Points on a hilly landscape, in no order, each with its height.
From any point a climber steps to the highest of the 2 points nearest to it. It stops when none of these is higher. Distance is the straight distance between rows; heights are no part of it.
Suz height 40.4: [103  98  82  98 101 121 140 100  96  88 154  53 118  85 102 127  60 121
  82 120  89 104  53]
padu height 39.1: [139  85 120  93 134 100  61  98 110  93 118 120  67 120  85  88 135  69
 125  76  69  82 108]
voz height 53.8: [ 78  93  64 116 101 106 131  78  99  59 127 124  99  95 103  92  92  85
  81 163 101 132 111]
Nifar height 38.1: [ 80 115  81  93  60  79 126  91  60 125  64  99 129  92 100 121  92 118
  74  91  79 150  53]
Dedef height 60.3: [ 63 142  88 125  54  89  90  83 109  97  50 116  97 108 134 105 106 105
 101  99  95 111  96]
pok height 53.7: [110 113  98  43  85 127 104 131  72 150 109  88 130 103  57 100 125 115
  56  79  89  80  74]
lobar height 17.8: [ 84  83  85  85 110 118 138 117  82 120 120  79 120  89  72 103  66 119
  45 135 106  91  87]
Naf height 34.7: [104  45  76  91  65  84 104 105 100  98  92  92 110  72 126  92  57 134
 101 105 131 100 114]
fanu height 28.3: [112 189 111 147  65 115 102  91 100  81  99  97  89  62 111 105  90 119
 131  84  90  83 119]
fev height 47.9: [149  77  87 101 118  97  68  92 108  73 145 126  68  99  96 108 135  78
 137 101  65 133  79]
tam height 33.0: [ 88  87 134  87 120  87 110 119  80 107  81  95 125  83 119 127 102 119
 112 113 139 139  61]
Zokat height 50.6: [ 75  92  69 101  84  90 111  86  75  87  91 122 104 103  90  94  94  91
  70 141  94 141 101]
Guliz height 56.3: [141 133 126 110 123  85  95  78  86  96 135  95  87  89  71 106 130  80
 125  61  53 117 108]
suf height 43.2: [101  55 100  97 122 112  73 110 126  81  96 117  79 113 121  73 110  95
 119 138 146  97 126]
nat height 27.9: [ 93  97 102 120 111  95 116  87 124  82 100 105 108  90 141 125  93 123
 126 125 132 137  77]
Kuv height 40.5: [100 101  60 102  46  71 100  78  72  91  99 103  99  79  93  90  90  94
  83  95  67 128 115]
girum height 36.1: [132 108 116  66 112 113  80 123  89 102 111 107  78 107  70  82 129  78
 112  66  74  62 111]
Gikas height 31.1: [ 89  62 148  97 168 114 125 102 110 129  98  93 130 106 108 131 100 120
  95 107 142 106  57]
taka height 54.1: [104 132 149  91 109  98  81 120  96 114  62 111 100 107 113 111 128 107
 124  84 111 102  73]
pedis height 57.0: [ 85  83 111  55  99 113  93 111  76 162  92  95 125 116  37 103 135 110
  41  96 108  77  87]
Moze height 29.2: [ 98  76 128  80 138  90  92 121  67  75 127 107 101  81  85  90 114  68
  92 146 128 125 112]
Tigu height 23.7: [134  70 107  68 104  65 120 111  74 108 141  59 128  60  87 116  76 115
  91  79 103 122 100]
mupef height 37.9: [120 104  91  76  89 107 135 118  83 109 151  52 123  70  91 121  70 119
  79  90  85 102  62]
keve height 60.1: [121  82  49  75  79 114  75 109  96  83 145 107  72  99  81  83 120  86
  87 126  72 128  77]
toli height 25.5: [119 135 115 137 118 105 108  89 105  54 151  91  93  62 109 117  89  98
 145 117 100 118 121]
Kisor height 50.3: [ 71  81  90 105 105 115  87  97 119 143  52  99 104 144 107  98 114 113
  95  87 111  84  72]
Sim height 26.7: [ 78  80  70 101  95 102 111  86  99 126  79  94 107 125  83  86  81 105
  62 102  90  87 108]
vepuf height 19.0: [ 83 111 110  85 119 140 141 129  79  94 136  61 118  83  83 107  65 110
  68 136 123  68  81]
zode height 49.5: [110 108 114  53  95 134  74 158  62 105 101 119  91 102  70  78 140  86
  99 114 118  74  94]
fuzi height 37.8: [100  94 132  70 111 123  89 148  62  77 133  96 108  88  96 132 118  94
 114 128 120 116  44]
feker height 56.6: [ 82  65 112  71  98  82  70 108  72 138  74 110 117 124  68  97 142  91
  70  89 105 112  89]
Pur height 16.1: [ 92  69  67  85  86  76 122  89  81 133 108  98 116 116  53  97  64 104
  28 101  59 112 117]
rugak height 40.7: [130 107 135 116 133  87  73  92  93  70 126 134  75  97  98 106 147  53
 126 116  84 141  98]
Biko height 37.2: [108  40 120  64 123  75 102 116  94 143  79  72 132 108  86 105  84 128
  85  66 131  86 111]
rus height 39.7: [ 74 147 139 118 106  78  46 113 113 105  54 128  90 132 113 105 140  64
 106  84 104  91  96]
dit height 28.4: [133  47  58 101  93  81 104  73 115  79 154  82  92  72 107  95  73 113
  99 102  95 122 128]
tovog height 26.8: [101 190 117 121  78 115 105 108  86  78  90 103  80  70 107  96 100  96
 124 109  96  89 109]
tis height 24.9: [103 116 134  82 132 143 111 117  80  92 135 108 105  95  79 132 125  88
  92 107  80  94  31]
vige height 34.3: [114  64 147  76 155 132  99 121 106 126 108 105 114 106  96 129 121 115
 101  93 125  92  40]
pep height 42.7: [104 116  47  94  52  88 112  81  72  95 116  96 101  84  86  96 106  93
  65 110  50 148  76]
Kiris height 24.7: [ 71  98  88 126 113  87 126  63 131 122  75  93 115 133 107 104  68  96
  87  70  79  70 127]
Tave height 54.0: [ 62  88  93 106  76  60  97  87  74 100  63 134 112 115  91 105  91  85
  83 115  91 147 118]
som height 43.7: [ 88  77  86 108  73 108  87 108 116  70  88 108  75  82 138  74  81 118
 114 127 141  79 153]
Rikov height 31.0: [ 95 170 110 160  84  77  85  70 134  77  91 107  92 100 118 112 101 100
 120  77  91  88 139]
Nebe height 6.9: [ 88  81 108 101 114 115 109 116 115 104  72  87  96  99 117  78  61 117
 104 115 150  49 143]
zaz height 20.5: [ 95  77  92 114 105  65 134  66 105  85 103 113 108 100  99 103  59 100
  94 106  94 116 146]
muke height 43.8: [ 95 108  87 103 100 135 121 101  91  72 152  74 107 106 105 137  85 110
  96 135  87 118  25]
ramo height 32.8: [104  43  67  84  75  99  95 109 114 112  85  90 110  91 132 104  79 146
 107 101 137 115  81]
gok height 27.0: [ 96 101 112 103 110  77 130  75  95 124  77  91 126  98 109 126  91 119
  99  81  96 133  72]
Disos height 71.3: [108 116 139  79 115  99  92 103  56 100 111 120 107  90  79 112 153  68
  92  98  77 142  60]
bubu height 56.2: [ 47 129  87 131  75  69  73  89 139 115  44 115 108 121 134 115 103  92
 103  68  96  96 106]
lik height 39.8: [ 54 100 112 123 109 105  77 109 115  92  50 130  91 129 115  83 113  86
  97 152 144  83 125]
Divur height 30.8: [129 115 106 105 140 121 103  72 105  94 139 116  73 120  68  84 131  58
  93  89  47  82  94]
lozuz height 21.3: [139 128  83 133  97 111 115  61 116  91 140  80  92  80  94 108  87 110
 130  63  55 103 105]
Bupu height 44.5: [ 67 160  97 144  74 104 146  78 100  66  83 124  98  77 123 107  76 107
  93 143 105 104 123]
Zet height 7.8: [ 80  90 132 115 144 108 113 106 123 102  68 104 103 111 116  88  74 111
 105 131 157  69 135]
Gudap height 32.9: [ 99  86 143  78 133 111  87 136  69  79 122 110 104  85  96 105 125  79
 110 132 134 123  78]
musig height 20.6: [101  80 136 108 144  60  97  85 130 112  86  78 110 111 112 101  76  98
 117  60 115  70 152]
Samop height 35.1: [100  59  92  86  84  62 102  95 103 144  72  69 130 107 101 106  67 119
  90  39  94  84 110]
saz height 50.5: [ 62 116 108 145 112  39  85  72 153  93  71 129 111 129 119 121 103  72
 102  82  99 109 134]
daso height 30.9: [107 175 111 158 105 100 131  60 121  79 115 105 103  86 111 127 105 106
 126 108  79 129  94]
vonaf height 53.3: [ 56 114  98 114  96  87  87  92 120 128  48 101 108 132 113 101 105  92
  94  75  96  83 103]
pudu height 18.9: [130 116  92 100  75 112 108  99 112 117 100  69  95  84 106  89  72 121
 122  49  85  52 112]
tez height 20.0: [143 114  82 105 100 122 122  88 120 112 127  69  90  86  97 110  75 129
 128  52  66  76  84]
Siga height 57.2: [127  85  95  50  95  97  76 120  70 110 141 106 100  97  59  97 146  83
  67  97  65 129  74]
fov height 28.2: [116 105  75  95  55  91  71  97 100 105  89  86  86  97 106  91 105  99
 121  55  76  95 107]
Zagab height 39.2: [125  74  52 109  60 117  98  85 131  90 121  93  78  81 131  99  88 139
 127  82  99  98  97]
zoz height 16.8: [ 90  75  87  83 123  99 134  91  88 135 117  90 121 109  54 103  78 115
  29 117  78 108  98]
zube height 45.6: [124  81  69  81 104 116  84 100 108  94 132  88  70 113  74  53  97  78
  81  93  78  65 137]
Soli height 16.0: [ 96 131 110  84  95  96 115  95  77 122  84  83 110 105  81  92 108  90
  82  62  73  86 100]
Lafa height 55.2: [120 111  78  57  68 124  69 149  70  94 102 114  82  94  81  86 130  94
 110 109  96  97  80]
befo height 44.0: [ 47 138 111 102  59  82  92 126  72 119  28 108 116 103 103  96  87  88
  87  93 111  79 120]
savab height 47.4: [116  81  86  51  84 123  99 148  90 126 125  83 119  98  87 119 108 130
  83 101 102 102  43]
gef height 46.0: [ 88 103  63  85  87 148 127 121 103 127 108  76 110 102  95 107  83 132
  70 115  99  89  37]
tes height 29.3: [ 78  75  62  83  63 101 106 128  68  93 108  95 116  78  97 107  85 117
  69 153 119 139  68]
guti height 45.2: [109 104 125  60 113 119  89 147  64  93 109 101  91  85  72  68 117  78
  98 114 129  71 129]
Piveb height 50.8: [142 123 118 127 125  86  99  68 115 100 121  99  97 100  97 127 122 102
 139  61  60 131  80]
Rinod height 48.7: [113  47  69  75 109 112  69 110 113 120 119  93  84 129  70  66 115  90
  66 107  95  79 119]
soka height 27.8: [ 68  63  59 103 102  85  94  82 107 118  93 109 100 138  71  79  87  78
  59  99  78  87 135]
daluf height 52.7: [108 104  90 105 127 139 122  94 118 103 114  97  91 116 106  96  97 106
 103 107  98  86  67]
kogob height 23.3: [ 92  88 116  98 127  63 106  68  75 108  95 112 113 116  76 105 120  72
  72  91  71 141 103]
zor height 46.7: [ 69 151  86 141  63 117 133  83 118  81  71 116  91  88 140 100  82 127
 101 122 110  84 112]
bot height 36.6: [128 122 121 132 130  95  85  77 115  64 131 123  73 101  97  89 129  60
 127 116  81 115 124]
zosu height 43.9: [ 79  94  59 100  81 134 119  97 109 144  68  86 111 125  96  99  91 137
  70 105 108  91  51]
tizik height 23.6: [114  68 107 105  87  40  82  89  84  72 109 105  98  69 106  97  78  91
 121  96 107 131 169]
leboz height 46.9: [ 92  62  76 109 103 116  97  97 123  68 103 117  78 100 123  70  89 102
 106 149 138  87 145]
vekag height 35.0: [100  91  76  67  64 124  87 155  70  84 109  94  92  70  95  73  92  98
  97 145 139  89 106]
budod height 20.2: [108 112 124 107  86  66 107 100  83  89  88  89 107  62 112 105  75 110
 120  98 119 113 131]
pulop height 32.6: [102  84 114  79 119 100  79 112 124 132  81  79 100 129  95  91 108  95
 112  34  95  50 109]
Nek height 25.0: [120  92  92 121  76  57  68  80  93  67 121  96  84  70 103  90 101  87
 126  87  89 124 168]
Fegu height 54.4: [137  99  58  92  90 107  84  97  95  71 158 107  73  90  84 104 121  84
 111 109  48 138  69]
vete height 14.6: [125 100 123 116 149 118 102  98 146  81 117 104  77 107 121  91  92 101
 139 110 124  72 122]
piz height 52.6: [ 94  89  82  70  71 101  79 116  78 132  79  94 107 118  80  86 124  99
  78  82  93 101  85]
vadef height 25.7: [ 82  99  80 112 110  88 142  63 103 121  89  93 117 124  81  98  65  99
  61  83  67  88 116]
Pab height 33.2: [114 107 116 120 145 123 100  77 107  77 130 127  77 120  84  75 134  42
  93 128  80  91 117]
zutu height 50.2: [ 83  82  62 120  98 111 118  75 120  57 117 126  82 104 108  78  94  92
  90 154 111 102 140]
fuv height 48.0: [107 133 130 115 103  82  79  90 111 109  73 113  98 117 120 120 133  99
 127  77  85 130  66]
gisev height 23.5: [ 84 144 119 107 100 117 131 116  86  95  72  91 103  72 113  91  69 108
 101 122 131  69 114]
votem height 28.9: [ 67  78  63 116  82  77  84  77 112  86  88 118  92 123  97  82  89  72
  85 102  80  94 150]
danu height 38.0: [112  94  89  75  75 125  77 143  90  73 105 102  74  77 111  69  96  99
 126 124 137  81 120]
forob height 33.9: [ 91  88 100  81  96  81  91 104 106 145  73  70 118 121  98  99  96 101
  96  30  87  74 103]
gopo height 23.1: [137 137  94 142 114 119 104  78 114  63 150  99  84  74  94 112 101 102
 147  94  69 113 109]
Bovi height 23.4: [ 74  60  81 123  94  79 123  72 138 120  78  97 115 120 118 104  40 115
  93  63  97  65 141]
Dib height 49.0: [ 93 114  74  75  73 115 108 116  68 120  98  96 111  99  74  97 117 103
  59 112  85 118  64]
Mulo height 62.7: [118 146 132 102 111  92 101  85  71  96 117 111  94  90  78 114 143  76
 110  80  56 133  68]
mobik height 35.5: [125 107  84  66  74 127 129 141  88 125 129  59 121  71  97 102  64 129
  83  87 104  62  73]
Feso height 2.6: [104  74  95  85  85  99  75 109 130 135  55  88 105 123 131 112 102 137
 129  54 115  98  66]
nezof height 47.3: [ 80  89  95 103  99 122  95 101 112 127  58 110 102 127 122 107 117 124
 105 111 122 116  48]
san height 42.2: [ 57 113 113 100  47  57 110 119  66 129  38 111 131  97  97 109  61  97
  86  71  97  94 120]
Gakon height 29.5: [108 170 100 152  79 104 108  66 115  87 102  91  92  86 107 101  90 107
 119  72  68  84 131]
Gusi height 19.2: [ 92  77  80 126  79  80 151  63 107  87 109 111 113  82 117 114  40 129
  91 109 100 116 126]
dudu height 25.2: [ 99  81 114  93 117  58 122  76  79 120  88  96 126 106  88 118  89 103
  80  78  86 139 102]
Pime height 17.1: [103 145 121 109  87  86  99  97  87 103  85  81  98  87  97  91  94  85
 110  68  85  75 134]
Rula height 32.0: [ 95 131 124 119 106  95  81 108 108  56  96 123  76  86 126  86 108  89
 128 149 143 106 131]
vite height 14.3: [ 96 108  91  70  82  80  78 108  64 108 101  97  99 108  60  72 128  59
  71  75  67  94 128]
komo height 31.2: [129 100 159  93 142 108  81 121  91  95 102 132  93  91 105 138 146  86
 131  95  93 113  49]
ziv height 48.5: [ 92 125  45 102  69 162 128 106 113  97 118  87  88  91 108  91  78 122
  81 125  89  77  57]
dotu height 41.0: [ 95  92  87  91  45 114  88 133  88  86  78  98  91  64 125  70  76 118
 114 113 140  63 134]
mege height 57.7: [109  95  88 106 136 151 115 100 124  74 152  97  87 113 103 108  93  99
 108 132  93  82  56]
lalon height 41.7: [122 121 127  68 115 105  96 127  61  79 133  92  85  72  68  71 113  67
  99 102 101  79 138]
disiv height 54.3: [ 88 104  95 140  90  36  73  61 134  87  97 111 103 110 114 119 109  83
 122  67  80 128 143]
sadir height 38.9: [106  91  72 148 101  97 145  43 155  66 127 105  97 103 116 106  94 110
 109 107  90 110 132]
daru height 30.6: [144  55  67  90  87  74 105  79 111 114 137  64 105  85  94  93  72 120
  88  67  74 110 113]
ritop height 28.5: [104 164 126 154 130 103 137  72 112  61 139  98 106  78 105 124  96  91
 130 126  94 121 104]
lozez height 60.5: [ 66  68 113  86 114  99  90  97  76 155  75 111 112 131  53 105 136  98
  52 110 114  93  81]
Mipep height 48.3: [ 68 115  89  88  81 115  98 122  62 109  66 109  99 103  73  75 109  87
  71 132 115  90 110]
Bunip height 45.8: [107 128  70  78  57 100 103 111  61 100 109  96 102  82  86  97 118  94
  83 102  74 140  62]
niram height 22.2: [119  51  95  98  96  47 106  78  87  85 121  96 105  80  90  96  59  95
  99  89  95 120 163]
kebiz height 21.9: [ 88 112 127 103 103  84 123 112  82  83  82  99 104  64 116  95  61 105
 107 124 134  93 137]
denap height 33.8: [118 117  97  65  84 137 127 130  93 144  91  70 120  96  90  97  82 130
  88  62 106  45  77]
Kilog height 28.8: [ 81 121 113 115 122 128  99 114 103  63 102 128  82  97 119  85 114  78
 113 171 137 105 100]
Kop height 42.4: [130 118  90  87 109 108 101  96  84  83 138  88  75  87  68  68 104  72
  93  96  71  86 129]
lero height 58.6: [ 85 101  65 119 104 131 134  85 111  54 152  96  95  93 111 105  81  95
  93 156 102 111  84]
Rabup height 37.1: [122  85 149  82 152 128  94 111 120 127  88 108  98 120  98 114 120 109
 112  69 109  69  64]
guko height 47.5: [114  83  88  97 116 108 103  96 107  85 123  98  91  98 109  97 102  96
 110 112 105 117  88]
Tesub height 18.7: [126  84 126 118 157  85 123  67 136 101 119  77 100 106 103  95  76  96
 115  76 105  76 147]
gomeb height 16.5: [122  85 124 111 172 125 122  86 137  95 128  89  86 116 101  83  88  91
 112 102 116  57 126]
zipi height 42.9: [106  72 112  52 101 127  85 162  76 102 133  89 118  98  89 132 114 120
 100 118 128 106  37]
Sasib height 33.6: [109 137 106 160 109  66 127  37 128  81 111 106 115  99 103 127 110  98
 116  96  70 146 113]
kure height 10.8: [ 97  63 119 122 140 103 104  89 153  99  81 118 107 125 142 107 104 118
 121 134 156 115  92]
putif height 35.2: [ 82 160 142 115  99  74  80 120  90  73  61 121  88  89 117  93 104  84
 108 129 140  96 131]
med height 15.6: [ 63 141  90 128  66  60  95  84  96 100  75 108 103  96 102  98  86  67
  91  68  63  85 146]
Kod height 3.4: [124  84 117  71  91  89  74 126 105 123  74  84 104 106 116 101 106 121
 132  56 117  93  94]
nefo height 37.6: [ 99  86 129  92 120 105 110 113  88  91 117  80 120  94 120 150  97 121
 125 105 123 141  25]
lela height 48.8: [ 71 129  62 115  47 130 133  95  94  93  77 101  99  77 121  86  69 124
  81 121 101  76 100]
rubar height 29.7: [ 90  77 137  94 141  94 118 108 105 129  66  89 125 104 117 120  91 132
 107  95 143 107  73]
faf height 49.2: [113 116  72  76  84 137  78 137  77  85 112 127  76 100  84 100 137  89
 105 122  69 104  44]
kepu height 32.4: [111 121 103  55  86 139  96 144  88 136  83  90 107 116  73  85 113 111
  96  62  97  35  93]
rogu height 56.1: [ 87  94 114  93 125 129  93 103  86 127  84 114  96 125  75  86 134  86
  73 114 109  87  82]
vosel height 6.1: [108  97 126  85 126 126 109 124 110 111  86  73  93  99 100  73  73 107
 110  89 136  33 139]
Kapa height 47.7: [ 67 104 103 137 120  70 105  64 139  96  80 124 107 141 103 102 105  65
  92  96  83  97 136]
Fod height 50.9: [ 89 119  86 140  54  47  62  71 122  97  84 101 102  93 127 123 108 103
 125  46  74 123 123]
Zese height 29.8: [ 88 119  76  86  55 108  58 129 101 114  67  97  84 116 102  81 115  86
 115  60  86  62 106]
piten height 33.1: [106 139 128 139 115  74  79  80 128  78  95 109  87 106 114 100 107  85
 125  95 104  93 143]
dukip height 36.7: [100  47  78  90  52  63 117  99  80 104  94 109 122  73 108 103  41 131
  84 100 110 123 115]
Giga height 46.6: [140 110 132 119 121  73  81  80 128 118  97  91 100 111 111 130 113 118
 151  38  75 111  84]
kete height 42.1: [ 77 100 105 109 120 121  92 104 113 103  74 109  86 128 100  69 106  84
  96 122 120  64 124]
reko height 43.0: [144  59  98  96 129  80  68  76 113  91 137 113  78 117  90  89 135  70
 116  81  71 128 102]
ratev height 36.2: [114  73  63  93  78 125 102 112 114  73 141  84  89  76 126 112  73 129
 122 115 116 107  78]
pim height 12.5: [111  81 105 122 124 109  96  81 160  89  96 114  88 123 137 101 105 111
 134 109 124  98  99]
Nifev height 44.6: [121 107  76 158  70  88  82  63 142  68 126 106  85  86 125 108 113 126
 139  74  83 121 144]
Nep height 18.0: [103 120  99 115  64  87 105  93  97 105  92  74  99  76 105  82  71  98
 108  62  87  53 144]
lura height 25.1: [ 92 160 112 114 101 132 119 105 104  88  83 100  85  92 113  92  95 101
 113 117 108  78  95]
vuda height 45.9: [ 52 129 109  96  72 105  78 130  71 117  34 113 102 115  96  84 118  90
  90 118 125  84 109]
pezat height 24.8: [ 69 121  63 102  70 152 106 116  98 101  75 113  90 103 116  92 104 120
  97 141 116 103  49]
Pum height 52.1: [119  62  55  83 114 135  84 104 126 107 140 101  71 122  78  70 106  95
  69 131  86  89  90]
kule height 35.7: [104  95 127 112 123  66  82  88 114  86  90 103  93 105 112  97 104  86
 120  99 114 109 141]
nomi height 42.5: [101  93 110  97 114 118  97 113 109 103  92 112  99 106 126 128 116 116
 129 111 113 129  31]
zike height 55.5: [110  89  55  76  93 142  84 127  99  95 145 107  73 107  72  76 117  87
  67 142  74  95  75]
misi height 65.7: [ 92 104 103 120 141 132 130  89 108  63 146 102  98 103 105 103  98  78
 101 154 108 104  78]
Zodak height 26.5: [ 73 126  79 111  88 145 103 107 103  74  88 127  77 103 118  78 110  94
 103 159 119  99  89]
Gito height 16.2: [ 69 146  99 102  71  74  84 109  85 112  73  91 102  94  90  84 101  57
  95  57  69  65 141]
lak height 26.6: [131 105  76 107  58  81  77  88  90  84 120  85  83  70  99  85  99  96
 125  72  75 106 135]
seben height 50.4: [ 86  56  89  88  85  46  70  93  72  90  80 123 105 110  91  94 112  79
  92 111  94 155 124]
nuzu height 32.5: [ 84  38 105  90 116  67  94 105  93 101  75 116 109 112  97  96  74 106
  95 121 138 121 135]
ferup height 25.8: [127  61  85  85  96  73 108 102  86  83 148  67 112  61 101 109  69 110
 100 105 106 135 101]
fotin height 51.1: [ 90 127  55 117  67 131 127  73 111  89 103  99  87  94 114  87  88 111
  91 109  81  92  94]
muf height 26.1: [117  85 122  82 142  77 105 105  66  66 156  94  97  69  73  90 105  63
  93 125 105 125 128]
mor height 42.8: [ 88 101 155  99 121  91  47 126 100 107  60 129  88 127 107  91 145  68
 109 100 126  93 106]
velu height 15.2: [101  91  83  78  84  76 109  99  67 112 105  88 109 101  56  78  85  79
  50  88  69  94 137]
godu height 4.3: [130  94 122  75 111  98  83 128 100 101  98  84  92  89 104  92  98 108
 135  76 122  77 116]
vataz height 34.8: [ 99  30 122  76 139  68 101 115  88 118  86  94 119 102  90 100  84 116
  93 103 140 113 122]
nelod height 5.3: [126 109 127  94 115 109  94 123 115  94 100  77  81  81 112  81  76 109
 138  77 132  45 145]
ril height 53.6: [ 95 143  46 111  34 128 111  88  81  80 108 102  78  75 101  78  98  98
  85 114  69 100  93]
Nuzab height 39.4: [109  77 132  97 133  91  69 110 108  82  94 114  82 108 114  81 119  83
 121 122 131 106 125]
nuse height 30.4: [ 84  72  81 114  85 101 109  93 123  89  83 107 104  91 149 111  86 136
 117 125 138 121  91]
Mokep height 35.8: [135  90 159 107 145  90  68 103 103  89 107 138  82 104 112 122 152  63
 126 105  96 130  78]
sokuv height 38.8: [108  81  74 100  48  59 118  83  66  94 107 104 112  67  92  96  54 105
  78  93  74 118 126]
Rol height 9.1: [ 81 108 139 122 134 100 105 103 137 102  53 112 111 117 140 110  91 120
 114 129 162  91 101]
Pez height 30.5: [ 73  53  85 106 106  74  87  89 105  84  83 131  97 127  99  87  91  83
  91 129 112 117 149]
mune height 63.3: [109  84 125  68 124 111  85 104  65 111 126 122 106  96  62 104 152  71
  62 112  85 131  64]
Fes height 47.6: [116 103  75 133  57  76  65  67 126  83 107 105  82  96 125 111 121 115
 140  64  76 131 116]
dez height 40.6: [ 76 104  95  96  55  66 113  96  69 127  48  99 131  98 103 114  77 112
  87  72  86 118  95]
kubo height 22.5: [ 92  98 136 100 145 158 116 123  92  90 127  99 108 114 101 136 106 105
 104 131 111  81  24]
tevat height 33.3: [102  82  77  77  76 127 101 137  90  86 122  76 101  79 115 108  80 123
 106 124 128 104  66]
Kubof height 31.3: [ 94  98 103  71  95 121  67 135 106 130  76  94  94 132  84  82 117  92
 106  55 100  42 104]
Fezud height 42.0: [117  96  69 143  76 101 115  55 141  83 125  94  95  86 130 109  92 132
 128  80  89 111 121]
Musuv height 32.3: [131  64  79  84  93  74  95  75 111 123 108  73 108 107 100 107  97 119
 101  51  78 124  86]
pove height 32.1: [100  75  60  73  60 104  87 132  72  79 123  95  95  70  97  82  93 102
  80 145 116 123 103]
keli height 42.3: [ 63 101  84 119 114 124 140  74 115 143  56  96 123 138 101 110  84 129
  73 103 105  85  65]
liser height 51.9: [ 82 117 117  87 111 122  99 118  67 100  91 112  99  98  80  89 127  80
  80 129 111 105  84]
vuku height 43.5: [126 105 151 110 149  82  94  77 133 132  87  94 108 125 113 126 118 108
 128  38  84  96  78]
gav height 30.1: [ 76  99  84  82  67 122 119 142  59  89 110  78 123  70 106 113  72 116
  80 148 132 114  62]
Fopok height 36.0: [109 111  94 148 119  83 130  37 146  80 120 107 103 119 104 108 113  86
 112  98  71 122 117]
favu height 22.3: [ 93  67 107 122 105  63 106  77 146 111  78  83 114 106 134 113  56 121
 119  58 117  73 145]
lok height 46.3: [108  69  90  89  97  74  73  94  91  87 101 110  90 103 102  89 122  88
 106 112 103 142 106]
zemo height 20.4: [ 80 108 126  92 141 153 133 123  85  92 137  75 114 100  88 120  86 105
  80 134 122  75  50]
Notal height 44.9: [ 70 107 114 136 140 106 102  77 131  95  81 125  97 145 100  80 113  62
  85 125 105  70 133]
kuve height 56.5: [ 69 153  64 119  27 113  92  84  91  85  68 114  83  95 119  86 110  96
  93 103  74  95 105]
zevus height 27.4: [114 127 156  73 134 125  99 128  74  94 117 115 108  82  83 127 134  89
 115  91  94  93  52]
tezud height 37.7: [ 57 142 132 128 113  80  83 104 112  89  43 132 102 124 119  97 104  84
  92 133 132  89 123]
vobo height 40.8: [ 73  88 108  95 127 120 135  99 100 149  69  85 123 121  78 107  90 129
  65  98 119  75  78]
Kuzog height 39.0: [102  64  97  68 110 103 113 112  99 150  88  73 126 113  77 101  90 131
  66  77 114  82  89]
labib height 33.7: [116  70  85  97  70  63  91  81 110 127  82  70 116  97 118 113  82 126
 112  39  92 109  96]
dulug height 29.6: [ 90  95 116 107 106  70 115  89  95 103  77 104 124  91 127 130  99 117
 114 109 117 159  68]
Dezat height 51.0: [133  86  78  41  83 126  95 140 100 146 128  82 112 107  68 102 112 127
  68  79  78  78  75]
Ter height 15.0: [ 91 110 110  66 104 103  94  94  76 133  98  93 115 121  52  87 132  74
  56  60  65  76 101]
nosa height 43.1: [ 87 146 139 135 110  64  61  83 126 101  59 129  99 135 128 121 134  77
 112  85 105 116  82]
suko height 48.1: [ 99 136 156  77 104 105  69 144  76 100  68 122  91  99  99  96 141  84
 119 101 122  91  96]
Vozak height 40.1: [137 112 138  92 147 114  97  97 120 122  92 107  92 115  94 126 125 111
 128  46  67  66  62]
Meb height 48.9: [120 105  75  96 100 124 100 105  93  72 159  98  84  98  91 124 108  96
 109 120  60 122  38]

Where does a climber stop that starts at each point below?
Pime => disiv
kure => Dedef
Sim => Dedef
nuse => lozez
Gikas => Disos
niram => Samop
Zodak => disiv
Pur => rugak
gav => disiv
kepu => keve
Gusi => lozez

Call two points neighbours if one is among the 2 nearest of the other. Go from one point of each pair to the other, from neighbour to neighbour, staying as high as possible. Name the lowest point that can't be avoided.
rugak and Samop => Divur
misi and Tave => Zokat
Lafa and Samop => Kubof
Tave and disiv => tes
lozez and tam => nat
tam and Disos => rubar

For each start below, name every point that the climber comes to, in order.
zaz => niram, tizik, Nek, lak, fov, Zese, Kubof, pulop, forob, Samop
velu => Pur, zoz, lobar, vepuf, zemo, kubo, tis, zevus, komo, Mokep, rugak
Ter => Soli, Pime, Nep, pudu, tez, lozuz, gopo, toli, ritop, daso, Sasib, Fopok, sadir, Fezud, Nifev, Fes, Fod, disiv
med => Pime, Nep, pudu, tez, lozuz, gopo, toli, ritop, daso, Sasib, Fopok, sadir, Fezud, Nifev, Fes, Fod, disiv
